Each row is a point on a landscape with many valleys, with its height.
A ball rolls from a point to whichever of its 2 nearest points has the largest drop for the distance, and stops where none of them is lower. Distance is the straight distance between rows; heights are no part of it.
bil: [122 110  94 110 122 136  97 143  56 123 152 107 158 148 103 100 140  99
 131 124 105  89  85 160 100 140 148 110  78]  h=358
bipez: [106 208 154 143 166 110 123 124 129 123 102 107 117 143 154 170 130 161
 134 149 158  99 105 136 121 153 130 162 122]  h=481
Kabi: [165  95 179 128 117 115 154 125 172 112 140 121 128  87  98  90 120  74
 162 107 144  99 157 116 164 182 152 155 123]  h=777
zote: [ 84 173 154 102 117 134 165 135 148 144 135  81 125 168 126 110 147 111
  57 132  41  88 116  88 108 129 133 136 119]  h=343
vobo: [124  66 167 125 126 163 184 155 140 112 148 174 124 120 100  70 146  88
 125  86 179 144 173 132 166 117 151 112 132]  h=132
losi: [103 217 137 175 180 112 101 151 109 124 106 124 131 125 192 174 149 178
 138 144 156 117  79 122 117 121 115 173 127]  h=508
vidor: [172 144 186 121 147 120 156  97 123 120 154  95 124 109  55 131 113 123
 182 183 168  87 131 162 133 209 151 114 110]  h=396
Zonaf: [145  86 123 129 125 124 106 161 149 161 122 181 138 119 149 146 122 188
 164  89 197 211 148 134 158  77 114 122 144]  h=397
dafa: [121 191 146 130 127  86 115 120 135 108 114 112 134 149 172 159 124 112
 103 137 106  86  70  85 116 118 164 199  89]  h=587
ziti: [125 118 100  97  73  66  85 120 138 157 144 133 168 159 134 133 135  85
 127 112 107 155 111 105 127  73 161 134 112]  h=291
Zezaz: [112 135  71 122  78  68  85 145 121 177 149 136 176 166 147 149 149 118
 124 102 110 183 122 131 129  39 178 139 118]  h=348
zum: [142 113  88 109  81 100 105 115 151 149 163 176 136 162 129 150 112 124
 123 140 161 207 183 118 127  77 163  73 145]  h=225
zapam: [101 184 154 125 158 126 151 125 129  93 121 130 104 120 169 121 137 111
  99 126 115  76  85  72 135 140 126 188 102]  h=565
gakil: [ 83 132  94 149 148 169 118 132 109 115 105 104 112  67 162 137 110 158
  89 119  74  97 102 130 127 148  31 153 126]  h=529
kovig: [118  65 126 105 127 198 143 174  81 146 134 131 145 149  84  54 179 120
 115  84 112 125 129 186 127  87 127  85 116]  h=459
Lari: [138 153 146 144 156 104 115 150 129 123 126 170 131 154 152 160 140 163
 153 127 207 159 132 129 129 110 170 137 133]  h=496
lifis: [122 148 140 139 128 148 168 104 161 151 121  50  96 110 114 140 106 131
  82 159  32  86 119 108 126 176  93 111 158]  h=303
Gupi: [160 136 170 132 146 122 153 111  98  93 147 130 124 109  97 111 120 108
 159 157 201 101 143 145 137 205 147 126  90]  h=344
til: [ 96  96  77 126 119 153  87 156  99 149 103 118 128  90 169 129 125 171
 114  92  95 135 105 130 128 115  31 146 142]  h=495
Gepab: [186  89 133 130  95  88  97 117 196 109 113 152 128 105 138 131  97  78
 191 135 153 152 125  78 136 138 136 170 122]  h=234
gepo: [ 78 171 126 146 164 167 159 135  83 132 122 132 121 184 128 132 161 181
 105 140 143 131 150 165 103  95 152  92 148]  h=484
pivu: [118 118 117 118 114 134 160 103 120  89 140 164  78 131 139 124 108  91
  81 137 135 132 185  87 126 121 137  92 137]  h=374
mizig: [ 80  96 161 138 139 163 162 155 151 130 126 136 110  99 128  73 142 125
 106  68 122 113 143 111 154 122  94 162 144]  h=817
duf: [121  83 169 127 126 137 150 133 196 113 143 138 110  68 123  96 115  93
 124  86 132 122 170 103 172 153  99 144 139]  h=799
Meviz: [157 125 142 133 156 123 131  98 108  71 137 127 110  80 117 107 119  98
 149 169 151  82 137 132 146 193 121 142 101]  h=295
kedi: [ 93 131 121 137 138 167 172 103  99  67 135 175  83 135 157 113 134 103
  64 113 108 121 182 108 118  97 124  98 144]  h=401
nipib: [105 106  67 128 110 133  50 164  79 169 115 112 159 126 176 146 149 160
 132  97  90 165  89 140 110  78  69 137 118]  h=458
Mus: [155 112 100 114 103 128 121  92 183 162 116 100 117 135 113 161  88 139
 140 148 104 175 166 131 131 122 116  87 181]  h=648
Lavit: [153 161 153 155 183 119 140 128  90  91 121 164 112 115 142 159 134 168
 154 157 219 147 158 147 138 161 150 129 131]  h=530
kitov: [140  93 126 133 115  92  91 155 179 159 108 152 143 116 169 152 113 153
 182  92 147 179 126 114 146  93 115 163 148]  h=399
vovu: [123 118 124 128 101  82  80 146 166 165 118 127 154 137 163 142 121 125
 137  96 114 154 103 103 130  78 125 171 135]  h=350
suvi: [158 145 118 113 113  81  73 123 113 129 128  94 164 137 152 122 132  98
 154 140 105  91  41 128 118 147 158 170  80]  h=546
vagu: [137 124 127 135 122 157 144  98 154 158 124  49 118 122  90 147 108 161
 120 163  55 112 128 144 122 180  95  94 175]  h=349
Vudi: [108  94 150 124 114 117 121 179 121 129 131 169 171 143 144  85 157  99
 125  72 155 147 118 122 147  77 156 159 114]  h=143
zofi: [201 102 166 155 127 126 161 118 207 154 116  94 157 109  69 151 127 142
 205 146 173 141 143 160 161 165 139 145 158]  h=719
mal: [112 192 127 148 169 142 142 153  97 137 116 120 136 157 121 157 140 189
 126 152 163 134 123 168 116 148 143 119 137]  h=515
gikap: [ 99 114 121 132 131 133  88 177 100 132 121 155 169 142 144  92 181 121
 121  73 130 137  84 140 124  72 146 167 106]  h=203
savud: [163 116  74  83  84 101  99  89 141 133 151 156 133 137 133 151  94  86
 138 146 126 194 162  75 117  83 145  70 138]  h=146
Pipo: [110 126  93 119 111 124  97 110  84 106 137 144 123 144 159 132 126  98
  80 139  92 127 112 102  96 120 126 105  98]  h=250
vazu: [146  62 129 126 118 145 113 144 139 145 121  82 137  69 107  96 116 142
 160 107 106 114 105 143 152 154  68 151 128]  h=131
noku: [133 139 158 130 124 119 153 114 166 172 112  47 130 147  94 134 107 159
 149 167  69 114 115 159 116 162 130 118 165]  h=395
rudu: [155 122 119 149 137 106 122 145 137 122 129 206 114 118 157 160 107 161
 161 121 218 194 172 119 149  88 144 119 140]  h=450
Niki: [198 124 118 131 137 102 113  96 137 108 135 156 110  81 127 170  89 145
 192 166 201 159 160 135 130 164 122 116 137]  h=230
Vuge: [142 133  85 122 112 128 114  93 149 181 132 110 117 142 104 171  88 179
 147 175 115 190 157 149 119 120  96  55 172]  h=620
rafi: [116 159 154 141 165 126 146 131 125  96 105 122 102  84 150 109 125 113
 118 118 135  75  97 103 138 170  90 181 122]  h=582
Vamep: [199 124 118 135 110 107  98  91 179  89 122 153 120  92 131 178  83 111
 189 163 179 148 143 100 136 158 138 151 145]  h=142
Zut: [145  94 129 121 133 155 150 143 115 147 137 151 125 129  95 116 120 135
 151 129 178 164 166 162 144 134 124  93 138]  h=271
vir: [105 155 103 117 115 126 117  97 100 125 118 107 112 144 146 164 114 133
  75 150  65  97 110 101  93 145 109 111 124]  h=187
nunol: [156  81 128 131 147 127 123 121 111  94 142 116 130  61 106  99 114 120
 155 123 138  88 132 140 143 184  93 139 128]  h=228
pimu: [113  89 162 109 111 138 158 154 148 105 141 170 131 140 118  63 160  79
 107  81 144 142 152 115 150 103 176 134 116]  h=67
dasaf: [128  66 100 105 114 164 130 154  63 128 141 128 164 131  70  70 146 119
 128 121 110 120 109 181 117 124 132  90  78]  h=414
tus: [ 76 170 126 132 141 156 154 130  95 118 118 132 112 196 128 137 162 135
  60 129  83 121 150 133 104  87 150  90 136]  h=457
toked: [ 70 139 128 136 147 173 159 160 116 115 132 131 114  98 141  81 138 152
  82  82 102  85 128 122 141 127  74 158 153]  h=829
sini: [127 120  81 100  96 119  97 115  65 123 144 123 151 152 123 108 134  94
 115 142  89 130 104 130  84 122 156  85  85]  h=306
Mugo: [182  67 106 119  99 122  90 131 159 151 112  96 150  79 129 114 120 123
 194 100  95 119  79 143 123 159  87 174 125]  h=213
Libe: [100 162 134 142 168 175 141 130  77  65 117 168 118 147 157  94 180 110
  75 101 106  62  98 151 106  71 141 132 110]  h=851
nupi: [101 176 115 140 132 149 145 114 131 151 108  68 106 137 142 156 117 171
  70 146  38  84  96 115 112 152  70 133 130]  h=252
kativ: [127 141  73 107 119 138 125 110 111 163 152 123 115 165  93 158 104 168
 122 183 106 178 166 152 107 110 128  38 154]  h=590
tovun: [122 114 100 113 121 151 144 123  80 141 155 124 112 163  84 136 119 145
 122 168 127 157 165 161 100 144 150  43 128]  h=559
sivu: [166 113 141 112 123 110  91 128 121 131 129 101 152 117  99 106 115  98
 181 136 127 102  85 143 114 178 150 142  80]  h=505
rures: [105 196 156 163 184 121 126 141 131 107  94 166 109 116 214 158 143 158
 113 116 159 115  89  77 126 106 107 201 118]  h=536
taso: [ 81 180 138 137 126 121 131 134 160 152 107  87 130 152 148 137 119 135
  69 122  60  80  94  96 114 120 112 175 123]  h=305
sige: [131 174 160 154 142 123 130 127 150 144 114  66 130 131 120 143 133 164
 149 162 109  80 105 133 111 175 121 154 141]  h=443
Fosos: [ 93  98 121 110 128 171 155 164 109 154 129 116 157 185  81  82 168 142
 103 104 111 144 136 178 128  87 141  75 139]  h=488
mab: [195 109 192 144 122 102 150 109 195 119 124 118 142  96  89 141 118 113
 199 143 187 111 143 127 156 184 165 155 131]  h=750
nufuv: [126  88 164 142 153 165 170 137 113 130 146 155 121  88  84  97 129 129
 133 101 176 141 181 149 152 143 122 107 143]  h=207
kiba: [ 87 121  92 139 143 168 156 128  94 100 118 169 103 167 152 119 165 127
  68 105 108 119 179 147 115  57 128  92 153]  h=427
Basim: [125  85 119 117 115 164 150 164 131 177 136 160 138 141 118 118 136 167
 136  98 175 205 180 164 147  90 113  96 135]  h=333
renid: [110 123 137 104 136 136 160 142  91 159 149 102 133 173  64 108 150 139
 126 148 110 133 138 172 107 132 162  66 121]  h=525
bulon: [193  90 134 137 101 125 141  93 199 166 118 115 130 121  95 163  99 134
 182 159 134 157 146 143 139 146 135 108 171]  h=680
goliz: [146 196 139 126 100  55  85 104 135 130 117  95 149 166 149 158 127  97
 124 157  86  88  67 106 107 129 174 167  90]  h=575
zatas: [131 125 123 116 110  93 127  98 163  88 135 175 104 147 154 144  92  85
  94 136 131 149 158  76 126 118 165 116 116]  h=336
vom: [134 182 162 142 168 125 171 100 120  87 132 146  91 130 127 157 129 141
 128 152 218 137 171 145 136 148 162 113 147]  h=550
Kobod: [ 78 157 141 149 168 184 161 145 105  85 115 164 104 126 158  98 169 124
  71  93 107  75 104 111 119 105  99 146 131]  h=841
dotov: [ 86 122  66 122  93  98  63 148  82 186 147 107 181 162 144 144 157 135
 112 100  79 170  98 145 121  42 123 129 121]  h=407
mov: [105 183 149 145 167 145 167  93 110  74 126 164  71 134 163 153 139 115
  90 139 185 129 167 104 134 139 155 135 134]  h=568
dag: [148 108  76  78  53  68  73 104 170 166 157 134 150 152 113 146 104  76
 146 132 105 176 120  95 134  77 154 103 130]  h=231
Dumev: [166 102 169 125 137 121 135 127 134 126 131  91 153 102  65  92 133 107
 177 156 138  73  95 164 135 209 144 147  94]  h=460
saf: [156 110 150 116  90  93 124 110 185 110 128 144 115 126 139 129  94  84
 130 135 139 139 148  84 139 138 141 147 134]  h=293
sed: [ 99 156 124 147 177 155 134 126 100  95 112 113 113  57 151 129 126 146
 123 135 110  76  90 117 128 183  57 168 131]  h=560

For each start below, name the point where the ball stops.
til -> savud
suvi -> vazu
Basim -> pimu
kitov -> savud
tovun -> vir
kiba -> Vamep
Kobod -> vir
zofi -> vir
